Points on a hilly landscape, in no order, each with its height.
From any point a ball rolls to the lowest of the 2 points nearest to it. It stops when none of these is lower. Distance is the straight distance between rows; heights are no part of it.
j_601 h=72.4: [-53, -36, 19, -5, -34, 7, 84, 17, 14, -42, -16, 39, 12, -19, 12, 35, 16, -31, 34, -36, 3, -17, 46, -42, 6, -2, -21, 17, 4, 3, -12, -40, 41, -28, 11, -34]
j_602 h=67.2: [-2, -22, 7, -21, 10, -21, 59, -1, 32, -24, -4, -17, 43, -69, 25, -7, 5, -27, -32, -25, 29, 42, -10, -3, 9, -4, -18, -28, 14, 2, -14, 22, 28, -1, 43, 31]
j_723 h=35.1: [5, 68, 48, -16, -7, 48, 1, 32, 33, 19, -20, -3, 30, 62, -33, 7, -1, -19, 23, 85, -67, 41, 1, -30, -58, 18, 9, 45, -8, -37, -44, 31, 5, 31, 49, 10]
j_30 h=41.1: [-1, 31, -1, 21, 16, 58, -57, 35, 24, 1, -7, 38, -48, -8, 19, 28, -7, -9, 29, 38, -10, -26, 19, -26, 25, -8, -20, 17, -11, -32, 13, -33, -22, -60, 1, 24]
j_404 h=56.8: [50, 29, -5, 13, 43, 45, -49, 28, 5, 7, 23, -39, 19, 3, -16, 0, 38, -3, -19, 46, -18, 41, -19, -16, -52, 20, 30, -17, -17, -56, 19, 45, 22, 23, 33, 55]
j_342 h=30.6: [32, 76, 41, 29, 48, -42, -60, -21, 17, 53, 10, -34, -12, 17, -14, -53, -41, -12, -5, 85, 13, 21, -56, 21, -27, 14, 23, -8, 22, -5, -18, -1, -42, 36, 25, -1]
j_997 h=59.7: [3, -16, 4, -9, -17, -30, 27, -27, -66, 6, 4, -14, 11, 74, -40, -15, 31, 42, 4, -18, -65, -5, 9, 27, -48, 17, 24, 9, -7, 28, -9, 4, 1, 68, -62, -65]
j_737 h=29.0: [37, 57, 7, 19, 32, -42, -46, -21, 27, 39, -4, -7, -3, 10, -16, -40, -39, -18, -14, 50, 22, 29, -58, 33, 9, 4, 11, 4, 17, 13, -22, -1, -25, 42, 27, 21]
j_148 h=17.8: [37, -11, -34, 2, -1, -10, 30, 6, 33, -6, -26, 7, 39, -20, 4, 16, -4, -21, -28, -12, 8, 49, -35, 24, 32, -1, -11, 20, 13, 7, -24, 5, 20, 35, 59, 42]
j_341 h=45.1: [11, 98, 43, 2, -7, 18, -55, 21, 51, 35, -23, 2, -27, 27, 15, -23, -59, -33, 16, 92, 3, 8, -15, -4, -6, -14, -12, 31, 5, -8, -40, -12, -39, -29, 25, -17]
j_787 h=64.3: [-27, 16, 49, -7, -10, 14, -9, 6, 1, 6, 0, 20, 20, 46, -23, 1, 1, -13, 15, 12, -35, -4, 17, -23, -25, 19, 11, 13, -15, -10, -7, 26, -5, -10, 2, -14]
j_938 h=10.9: [-21, -3, 9, 3, -7, -21, -8, -25, -19, 23, 11, 3, -12, 3, -15, -20, -7, 1, -3, -27, 20, -31, 3, 1, 4, 6, 2, -6, -4, 19, 3, 0, -15, -24, -24, -10]
j_407 h=32.6: [-18, -28, -20, 4, 29, 46, -10, 3, -16, -31, 31, -37, -7, -18, 22, 38, 22, 46, 7, -26, 28, -26, 27, -26, -22, -6, 31, -44, -25, -31, 61, 19, 16, -30, -27, 12]
j_328 h=67.1: [0, -22, 2, -22, -25, -60, 50, -34, 2, 8, -7, 8, 23, -20, -6, -38, -4, -21, -26, -49, 16, 22, -27, 30, 21, -5, -21, 5, 26, 50, -20, -3, 6, 23, 3, -2]
j_330 h=68.3: [19, -11, -25, 2, -12, -31, 17, -28, -1, 11, -15, 16, 1, 11, -13, -11, -10, -2, -4, -28, -9, 13, -32, 40, 37, -1, -2, 9, 17, 39, -17, -14, 0, 40, -4, 8]
j_542 h=43.4: [11, 94, 47, 7, -17, 50, -45, 45, 67, 25, -32, 5, -32, 30, 17, 2, -33, -47, 17, 105, -29, -2, 6, -33, -18, -9, -2, 50, 5, -20, -50, -24, -27, -32, 30, -6]
j_309 h=45.0: [-35, 23, 27, 11, -2, 39, -41, 20, 16, 7, -2, 33, -57, -35, 16, 9, -20, -18, 21, 32, 10, -32, 32, -43, 19, -12, -26, 13, -15, -18, -3, -26, -21, -85, 0, -6]
j_765 h=68.7: [-36, -21, 7, -23, 1, 2, 70, 0, 33, -39, 0, -20, 19, -80, 39, 18, 4, -25, -8, -38, 46, 11, 28, -30, 8, -19, -20, -30, 1, -3, 2, 2, 32, -30, 38, 16]
j_362 h=48.8: [-11, -12, -26, 8, 10, 35, 19, 23, 34, -34, -16, 11, -12, -62, 41, 39, -6, -27, 6, -18, 32, -5, 19, -18, 40, -21, -11, -5, 0, -23, 8, -22, 21, -38, 29, 34]
j_486 h=37.8: [-11, 81, 75, -9, 2, 8, -16, -1, 29, 26, -3, -5, 28, 72, -28, -22, -25, -10, 22, 84, -49, 25, -10, -13, -61, 19, 19, 25, -1, -21, -30, 27, -30, 35, 29, -19]
j_100 h=38.6: [-28, -17, -14, 12, 12, 50, 12, 18, -4, -47, 19, -5, -2, 6, 17, 49, 19, 19, 30, -18, 4, -29, 44, -35, -14, -1, 17, -19, -18, -28, 41, 9, 26, -35, -8, 8]
j_662 h=17.9: [20, -25, -58, -4, 12, -3, -10, -9, 30, -12, -8, -3, -17, -65, 47, 13, -7, -2, -31, -33, 36, -5, -36, 37, 68, -28, -9, -13, 10, 4, 24, -13, -18, -3, 22, 43]
j_633 h=53.5: [-23, 4, 4, 11, -22, 17, -31, -2, -15, 6, -9, 53, -48, 21, -1, 16, -8, -4, 39, -2, -6, -44, 32, -8, 41, -9, -28, 18, -14, 4, 5, -48, -36, -48, -33, -19]
j_931 h=24.3: [1, -28, -55, 8, 8, 9, -24, 0, 0, -12, -2, 14, -42, -62, 32, 16, -7, 19, -2, -20, 33, -24, -2, 23, 81, -32, -29, -16, -3, -1, 37, -32, -29, -35, -2, 25]
j_447 h=52.3: [-29, -38, 7, -17, -23, -17, 52, -3, -10, -15, -1, 14, 31, 9, -12, -2, 12, 0, 3, -37, -5, 4, 19, -3, -6, 11, -11, 1, -4, 23, -10, 10, 26, 4, -14, -24]
j_354 h=59.8: [-8, 4, 11, -13, 8, 29, 27, 30, 26, -13, -8, -12, 41, -24, 8, 7, 10, -24, -8, 12, 1, 36, 14, -28, -23, 17, -1, -12, -5, -22, -17, 40, 34, -8, 37, 36]
j_445 h=56.1: [-42, -21, 16, -16, -7, 5, 32, 15, -6, -24, 4, -2, 29, -12, -6, -3, 8, 2, -1, -15, 4, 7, 21, -28, -23, 15, -1, -26, -12, -8, -3, 31, 22, -19, 5, -1]
j_506 h=64.4: [-8, 36, 38, 0, -22, 10, 17, 30, 42, 10, -24, 21, 26, 11, -5, -11, -18, -47, 6, 39, -16, 36, -2, -32, -7, 12, -18, 29, 8, -1, -55, 8, 20, -5, 39, 6]
j_245 h=70.1: [-59, -40, 15, -11, -20, 1, 79, -1, 17, -45, 4, -2, 14, -54, 40, 34, 2, -14, 24, -50, 35, -12, 51, -41, 10, -27, -17, -14, 4, 3, 6, -22, 36, -32, 13, -24]
j_859 h=38.0: [-20, -31, -22, 10, -17, 24, 41, 31, -6, -39, -6, 36, 13, 30, 3, 55, 14, 3, 38, -28, -25, -16, 35, -20, 8, 5, -5, 15, 0, -9, 13, -23, 30, -6, -11, -15]
j_677 h=43.5: [-7, -46, -44, -15, -26, -36, 17, -40, -44, -2, -1, -25, -36, -26, 22, -24, 14, 26, -35, -73, 28, -37, -9, 48, 39, -29, 3, -2, 27, 50, 12, -26, -20, 11, -45, -5]
j_949 h=65.7: [4, -46, 1, -28, -13, -47, 66, -19, 4, -24, -3, -15, 35, -43, 12, -23, 10, -12, -38, -49, 31, 32, -9, 24, 10, -2, -18, -19, 17, 27, -3, 13, 17, 11, 22, 0]
j_928 h=61.4: [-8, 27, 18, 10, 15, 49, -35, 15, 16, 6, 15, 14, -9, 23, -10, 17, 11, -4, 26, 17, -29, -18, 22, -31, -21, 13, 9, 9, -24, -23, 17, 8, -2, -37, -1, 16]
j_15 h=58.3: [-40, -16, -4, 1, 34, 24, 21, 4, 20, -14, 24, -37, -18, -84, 34, 12, -7, 1, -8, -26, 56, -17, 26, -38, -3, -14, 14, -50, -13, -26, 26, 16, 4, -49, 1, 14]
j_371 h=57.0: [-12, -37, 9, -7, -34, -42, 23, -40, -76, 9, 4, -19, -2, 41, -39, -35, 24, 26, -17, -43, -27, -23, 7, 23, -40, 7, 24, 1, 5, 50, -6, 7, -6, 41, -61, -49]
j_372 h=48.3: [9, 34, 0, 10, -16, -18, -40, -8, 9, 33, -20, 53, -37, -1, -1, -18, -44, -21, 20, 31, 6, -4, -8, 20, 55, -25, -43, 23, 3, 24, -27, -38, -40, -16, -1, -5]
j_492 h=51.6: [-16, 31, 40, -6, -23, 12, -20, 19, 48, 21, -21, 21, -46, -76, 39, -20, -54, -42, -6, 35, 44, -11, 13, -36, 19, -16, -30, 7, 8, -13, -30, -14, -20, -92, 12, -3]
j_914 h=53.2: [65, -27, -21, 2, 39, -14, -19, -1, -55, -26, 40, -52, 33, 51, -29, 0, 69, 45, -7, 18, -35, 35, -28, 13, -64, 36, 32, -33, -33, -46, 45, 32, 24, 70, -15, -1]
j_649 h=22.9: [25, 23, -11, -1, -3, -6, 2, 6, 51, 11, -18, 16, 9, -25, 9, 0, -23, -41, -21, 7, 18, 29, -27, 10, 30, -11, -17, 11, 10, 7, -25, 3, 10, -2, 43, 39]
j_14 h=66.4: [-4, 16, 16, -4, -8, 1, 11, 1, 14, 12, -7, 21, 19, 17, -15, -6, -12, -18, 6, -2, -10, 13, -3, 1, -1, 16, -3, 6, 0, 8, -26, 14, 7, 1, 9, 7]
j_265 h=62.7: [-70, -11, 36, -16, -20, -13, 5, -24, -16, 35, 30, -10, -17, -66, 15, -28, -21, 3, -16, -37, 58, -37, 41, -40, -15, -8, -1, -11, -4, 12, 18, 7, -24, -74, -27, -33]
j_214 h=19.3: [-14, 5, 8, 10, 23, 8, -56, -18, -9, 29, 19, -1, -35, -18, -10, -15, -11, 19, -8, 1, 22, -35, 2, -6, 1, 6, -3, -14, -17, -1, 26, 6, -27, -43, -20, 5]
j_934 h=40.7: [10, 69, 28, 9, 4, 69, -37, 57, 47, 6, -21, 18, -13, 26, 5, 37, 1, -46, 19, 81, -48, -7, 12, -46, -21, 4, 8, 40, 4, -37, -28, -13, 0, -30, 31, 25]
j_259 h=26.7: [43, 38, -9, 12, 20, -17, -38, 2, 32, 33, -9, 3, -10, -28, 6, -19, -34, -26, -29, 27, 29, 32, -45, 32, 30, -5, -6, -2, 12, 6, -18, 7, -23, 4, 30, 42]
j_352 h=26.6: [-24, -15, -5, 1, 39, 40, -41, -8, -23, 4, 38, -30, -39, -35, 5, 18, 1, 39, -10, -8, 37, -45, 26, -24, -12, 1, 20, -37, -26, -20, 53, 16, -13, -55, -28, 7]
j_170 h=48.2: [9, 15, 18, -2, 19, -12, 8, -8, -25, 11, 6, -2, 37, 77, -47, -4, 23, 24, 17, 36, -66, 29, -8, 9, -50, 25, 12, 8, -24, -23, -8, 26, 2, 73, -5, -19]
j_31 h=48.0: [17, -73, -71, -23, -24, -21, 68, -7, -14, -55, -19, -25, 15, -11, 46, 30, 26, 42, -20, -61, 7, -3, -7, 47, 21, -27, 4, -10, 32, 31, 14, -9, 34, 54, -24, -15]
j_12 h=53.6: [-14, -69, 15, -9, -29, -56, 44, -30, -82, -3, 14, -46, 19, 4, -28, -57, 45, 23, -37, -58, -1, -15, 9, 14, -44, 15, 22, -29, 17, 46, 0, 5, -3, 34, -59, -47]
j_864 h=59.9: [-35, -44, 1, -10, 18, -2, 36, -12, -9, -29, 17, -47, 15, -64, 23, -1, 8, 14, -22, -47, 48, -4, 15, -12, -9, -2, 11, -64, -6, -4, 32, 25, 17, -16, 6, 4]
j_898 h=27.3: [-35, 27, 42, -8, -51, -20, -6, -16, 16, 25, -4, 39, -6, 9, 3, -28, -30, -35, 21, 1, 14, -23, 12, -18, 11, 5, -16, 24, 3, 22, -24, -12, -14, -50, -8, -33]
j_202 h=59.0: [27, 35, -6, 12, 35, 52, -47, 21, 20, 7, 6, -11, -5, 9, -4, 17, 11, -14, 1, 34, -11, 8, -9, -18, -18, 8, 15, 1, -10, -36, 4, 25, 14, -11, 16, 46]
j_797 h=60.8: [-77, -15, 28, -5, -9, 20, -8, -10, -15, 4, 18, 6, -25, -44, 12, 6, -12, 3, 16, -28, 31, -50, 53, -41, -2, -9, 0, -7, -16, 0, 23, -7, -17, -77, -17, -28]
j_544 h=29.6: [24, 1, -35, 16, 9, 16, -50, 13, 24, 9, -21, 26, -43, -52, 21, 3, -27, -7, -3, 11, 18, -4, -22, 22, 82, -36, -41, 2, 0, -5, -1, -34, -33, -30, 16, 34]
j_219 h=57.4: [45, -67, -62, -25, 10, -15, 26, 13, -40, -54, 7, -54, 46, -4, 28, 15, 46, 57, -27, -30, 10, 27, -10, 21, -17, 3, 29, -44, 4, -20, 47, 25, 39, 59, -12, 4]
j_989 h=57.7: [-49, -28, -13, 7, -22, 17, -12, -9, -30, -6, 9, 26, -33, -7, 8, 21, -3, 14, 26, -37, 16, -60, 44, -16, 21, -15, -11, 1, -6, 8, 22, -24, -14, -60, -32, -21]
j_212 h=44.3: [7, -6, -20, 19, -10, 24, 28, 19, 14, -15, -11, 46, 5, 46, -8, 49, 3, -8, 29, -2, -41, 3, 8, -5, 21, 10, -12, 32, 2, -2, -11, -26, 25, 19, 4, -1]
j_597 h=41.0: [-4, -39, -18, -9, -21, -56, -7, -48, -37, 26, 5, -1, -40, -52, 5, -47, -7, 9, -41, -55, 44, -23, -21, 46, 50, -30, -7, 2, 24, 47, 10, -23, -45, -9, -33, -7]
j_93 h=41.5: [-2, 53, 24, 12, 9, -14, -22, -36, -4, 37, -2, 22, -2, 68, -28, -20, -31, 10, 36, 47, -34, -1, -17, 23, -10, 2, 8, 29, 7, 22, -23, -15, -32, 36, -6, -25]
j_224 h=47.3: [18, 22, -5, 15, 6, 28, 2, 7, 7, 4, 1, 28, 12, 77, -31, 42, 7, 13, 35, 15, -55, 6, 2, 6, -10, 10, 2, 36, -19, -9, -5, -3, 18, 34, -2, -4]
j_956 h=49.3: [46, 17, -36, 14, 18, 21, 6, 10, 4, 4, 2, -1, 33, 66, -37, 49, 21, 21, 17, 25, -59, 54, -16, 18, -16, 13, 1, 40, -18, -23, -6, 16, 37, 75, 18, 9]
j_194 h=51.3: [50, -20, -49, 1, 12, 17, 18, 27, 0, -15, -1, -4, 42, 33, -17, 46, 29, 21, 1, 4, -31, 46, -16, 18, -2, 13, 12, 10, -17, -16, 13, 22, 44, 58, 26, 14]
j_505 h=56.5: [56, -49, -40, -7, 32, -6, -9, 18, -39, -38, 28, -50, 42, 20, -6, 1, 52, 36, -26, -5, -6, 45, -24, 13, -38, 28, 35, -47, -11, -36, 46, 38, 36, 71, -5, 11]
j_25 h=45.5: [-6, -3, 30, -13, -7, -45, 40, -20, -33, 13, 8, 7, 40, 56, -47, -33, 5, 17, 4, 7, -46, 27, -13, 13, -31, 30, 8, 4, -2, 15, -24, 19, 8, 69, -16, -31]
j_969 h=54.1: [-5, 32, 15, -2, 12, 29, -13, 28, 48, 12, -14, 6, -20, -67, 30, -9, -20, -41, -17, 26, 27, 1, -2, -34, 9, -14, -17, -1, 3, -14, -23, 4, 6, -65, 26, 31]
j_816 h=30.9: [55, 27, -5, 29, 51, -34, -45, -24, -5, 34, 11, -27, 7, 22, -28, -26, -4, 5, -9, 41, -4, 26, -64, 36, -9, 12, 27, -14, 8, -4, 4, 6, -16, 70, 24, 24]
j_288 h=54.2: [43, -1, -33, 3, 29, 18, -10, 24, 4, -11, 4, -26, 33, 1, -13, 12, 27, 6, -27, 10, -7, 48, -20, 2, -12, 14, 19, -20, -8, -32, 8, 36, 35, 41, 35, 53]
j_631 h=10.6: [-53, -4, 42, 11, -36, 22, 7, 16, -6, -8, 0, 57, -13, 38, -5, 27, -7, -23, 41, -7, -22, -44, 48, -40, 4, 7, -5, 37, -4, 6, -14, -37, -10, -50, -14, -40]
j_51 h=43.1: [-10, 32, 37, 6, 10, -52, 7, -40, -22, 33, 3, 8, 19, 62, -43, -42, -13, 5, 18, 24, -33, 8, -22, 24, -24, 13, 16, 15, 6, 29, -24, -5, -22, 61, -11, -34]
j_253 h=40.3: [36, -22, -65, 9, 6, 14, 1, 3, 2, -23, -6, 2, -6, 10, 16, 32, 12, 18, 4, -30, -2, -4, -19, 31, 43, -12, -2, 4, 0, 4, 24, -11, 9, 21, -4, 30]
j_441 h=25.2: [-35, 39, 54, 4, -48, 8, -18, 10, 8, 16, -10, 60, -28, 37, -1, 6, -37, -32, 42, 25, -11, -31, 27, -28, 19, -1, -28, 48, 8, 9, -23, -45, -34, -43, -5, -41]
j_16 h=33.6: [42, 16, -22, 14, 38, 2, -48, -13, -7, 16, 13, -17, -4, 18, -18, -6, 11, 13, -10, 0, -8, 5, -37, 30, -3, 14, 24, -12, -10, -7, 25, 12, 2, 30, 3, 36]
j_726 h=38.5: [5, -6, 3, -6, -4, -66, -34, -39, -17, 46, 6, 2, -42, -52, -9, -56, -26, 1, -33, -17, 45, -8, -34, 30, 47, -13, -19, -2, 17, 37, 8, -8, -58, -20, -17, -11]
j_932 h=36.1: [13, 20, 30, 10, 11, -52, -54, -21, 0, 60, 16, -7, -42, -33, -5, -59, -34, -5, -28, 15, 41, -5, -27, 15, 15, 2, -5, -13, 13, 11, -1, -2, -58, -29, -9, -6]
j_909 h=44.5: [12, -52, -62, -10, -7, 3, 46, 1, 3, -50, -7, 2, 21, -3, 26, 40, 14, 14, 6, -45, 9, -3, 6, 24, 31, -11, 1, 0, 20, 10, 24, -10, 34, 11, -7, 11]
j_945 h=53.7: [34, -71, -43, -16, 0, -35, 15, -6, -66, -49, 4, -62, 26, 24, 10, -8, 49, 66, -31, -39, -2, -10, -14, 28, -34, 8, 38, -41, 5, 11, 36, 18, 26, 57, -48, -32]
j_158 h=46.7: [17, 67, 12, 14, -9, 8, -58, 17, 35, 40, -19, 31, -35, 1, 10, -16, -50, -29, 18, 63, 12, 5, -15, 13, 34, -16, -28, 21, 3, 0, -40, -28, -36, -21, 13, 3]
j_315 h=37.4: [30, 45, -31, 33, 12, 45, -53, 40, 28, 14, -25, 40, -33, 2, 8, 35, -6, -21, 25, 42, -17, -5, 0, -10, 37, -15, -30, 21, -8, -23, 0, -41, -7, -21, 20, 46]
j_627 h=63.7: [-4, -48, 6, -14, 0, -50, 40, -22, -26, -17, 8, -22, 30, -13, -9, -32, 19, 9, -34, -40, 11, 16, -14, 10, -9, 17, 8, -42, 4, 19, 2, 16, 13, 34, -10, -9]
j_165 h=33.1: [29, 47, 61, 20, 28, -36, -67, -15, 16, 59, 22, -24, -34, -14, -13, -60, -41, -11, -21, 63, 29, 6, -44, 1, -26, 25, 14, -21, 13, -7, -6, 12, -48, -17, 0, -12]
j_605 h=44.4: [-5, -10, -26, 10, 8, 38, 11, 24, 22, -26, -3, 7, 9, -9, 20, 38, 14, -7, 14, -9, 0, -7, 20, -23, 5, -5, -3, -3, -3, -20, 14, 2, 29, -23, 13, 34]
j_474 h=56.4: [-23, 6, 7, 8, 27, 46, -17, 13, 25, -2, 6, -15, -21, -62, 24, 9, -9, -9, -4, 13, 31, -13, 16, -39, -5, -10, 4, -20, -10, -28, 12, 25, 13, -58, 16, 37]
j_551 h=27.8: [-46, -15, 17, 0, -23, 32, 23, 10, -20, -20, 3, 23, 10, 29, -12, 27, 12, 7, 35, -29, -22, -33, 47, -36, -17, 8, 2, 10, -15, -1, 9, -3, 9, -26, -20, -22]
j_754 h=61.7: [-19, -58, -17, -18, 1, -32, 53, -14, -37, -35, 16, -46, 29, -34, 20, -14, 26, 27, -34, -52, 37, -8, 6, 7, -18, -1, 10, -54, 4, 16, 25, 23, 16, 15, -22, -12]
j_120 h=64.7: [-53, -25, 44, -1, -8, -30, -3, -27, -45, 21, 41, -32, -4, -34, -23, -45, 6, 10, -25, -40, 45, -34, 32, -30, -43, 11, 18, -37, -1, 18, 20, 22, -21, -40, -29, -36]
j_450 h=39.9: [-4, 90, 59, 14, 15, -13, -43, -24, 20, 43, 2, -2, 3, 61, -21, -34, -44, 2, 29, 85, -18, 3, -19, 13, -44, 2, 10, 23, 5, 3, -21, -4, -44, 24, 15, -26]
j_852 h=37.9: [4, 64, 37, 8, 7, 62, -26, 32, 37, 8, -14, 21, 3, 60, -15, 37, 12, -17, 33, 55, -66, 12, 10, -37, -46, 8, 5, 46, -10, -39, -14, 4, 4, 4, 20, 10]
j_10 h=36.7: [37, 14, -34, 16, 25, 20, -40, -1, 19, 12, -4, 13, -16, 2, -3, 18, -5, 1, 5, 1, 4, 2, -23, 26, 38, -3, -3, 5, -5, -2, 14, -7, -2, 7, 13, 43]
j_478 h=62.3: [-10, 17, 13, -5, -13, 33, 25, 40, 52, -13, -22, 15, 20, -27, 14, 19, 5, -51, 6, 25, 1, 25, 13, -36, -2, 6, -16, 22, 5, -17, -39, 7, 42, -22, 44, 27]
j_359 h=49.9: [11, -79, -15, -19, -22, -64, 44, -15, -81, -37, 2, -64, 16, -4, -2, -34, 46, 46, -45, -60, 6, -7, -3, 33, -37, 6, 33, -43, 23, 36, 15, 10, 14, 60, -52, -35]
j_174 h=48.7: [1, -29, -7, -11, -21, -30, 51, -16, -27, 1, -9, 12, 30, 43, -29, -9, 8, 9, -2, -30, -29, 11, 1, 27, 0, 14, 0, 5, 9, 23, -32, 6, 29, 47, -25, -30]
j_39 h=20.3: [-39, -2, 18, -16, -37, -30, 5, -26, -3, 23, 6, 30, -19, -29, 4, -34, -24, -19, -5, -34, 41, -23, 16, -8, 24, -12, -27, 12, 10, 32, -11, -15, -21, -55, -11, -29]
j_759 h=11.9: [21, -17, -39, -7, 12, -26, 22, -13, 31, -10, -9, -6, 17, -43, 24, -3, -2, -19, -41, -40, 30, 21, -40, 37, 48, -15, -6, -3, 21, 16, 4, 1, 0, 23, 39, 41]
j_760 h=48.6: [13, -72, -41, -31, -16, -54, 73, -25, -27, -46, -10, -46, 22, -24, 26, -10, 28, 32, -46, -77, 18, 11, -18, 55, 6, -20, 4, -20, 34, 30, 16, 1, 15, 53, -13, -15]
j_251 h=62.8: [6, -38, -4, -15, -21, 1, 37, -4, -53, -19, 9, 4, 30, 77, -29, 24, 35, 48, 16, -14, -72, -6, 31, 10, -47, 21, 9, 5, -24, 2, -1, 21, 23, 42, -54, -54]
j_577 h=69.3: [45, 11, -44, 8, 17, -17, -5, -14, 7, 14, -14, 14, 19, 36, -19, 4, -1, 4, 3, 6, -24, 30, -42, 45, 26, 1, 5, 23, 14, 14, -16, 3, 12, 72, 20, 20]
j_143 h=33.7: [20, 4, -44, 27, 20, 45, -35, 40, 32, -11, -18, 25, -38, -50, 23, 35, -12, -24, 9, 31, 16, 2, -1, -11, 60, -31, -27, 12, -1, -24, 6, -34, -10, -33, 30, 56]
j_688 h=48.9: [-22, 43, 40, 5, -24, 34, -51, 56, 37, 6, -23, 27, -63, -62, 35, -6, -37, -47, 17, 63, 14, -20, 26, -51, 24, -21, -28, 29, 0, -32, -28, -35, -23, -102, 8, -18]
j_733 h=46.2: [2, -68, -41, -19, -40, -40, 52, -36, -50, -26, -8, -38, -9, -7, 13, -13, 24, 40, -35, -76, 12, -27, 1, 50, 0, -27, 20, -5, 30, 56, 8, -12, 9, 39, -55, -26]
j_870 h=50.5: [44, 4, 1, 1, 31, -3, -9, -15, -45, -7, 27, -30, 37, 81, -46, 3, 47, 41, 10, 24, -64, 32, -19, 13, -72, 38, 27, -3, -43, -39, 25, 30, 10, 83, -14, -13]
j_267 h=66.6: [-14, -38, -11, -19, -17, 25, 33, 18, -38, -43, 17, -11, 28, 58, -11, 36, 36, 52, 22, -22, -35, -17, 50, -16, -48, 18, 13, -13, -27, -15, 30, 19, 22, 4, -45, -39]
j_916 h=50.3: [-12, 37, 9, 9, -18, -11, -45, -28, -18, 42, -2, 42, -44, 36, -16, -9, -30, 8, 35, 12, -16, -33, 6, 16, 38, -15, -20, 28, -2, 22, -17, -37, -48, -22, -26, -26]

Two balls start at each pair of points below. Name the first point that both come to, or write -.
j_506, j_372 | j_723
j_627, j_909 | j_759
j_253, j_677 | j_737

For each start below, name the point where the ball stops.
j_265 | j_723
j_733 | j_759
j_31 | j_759
j_14 | j_631
j_688 | j_759
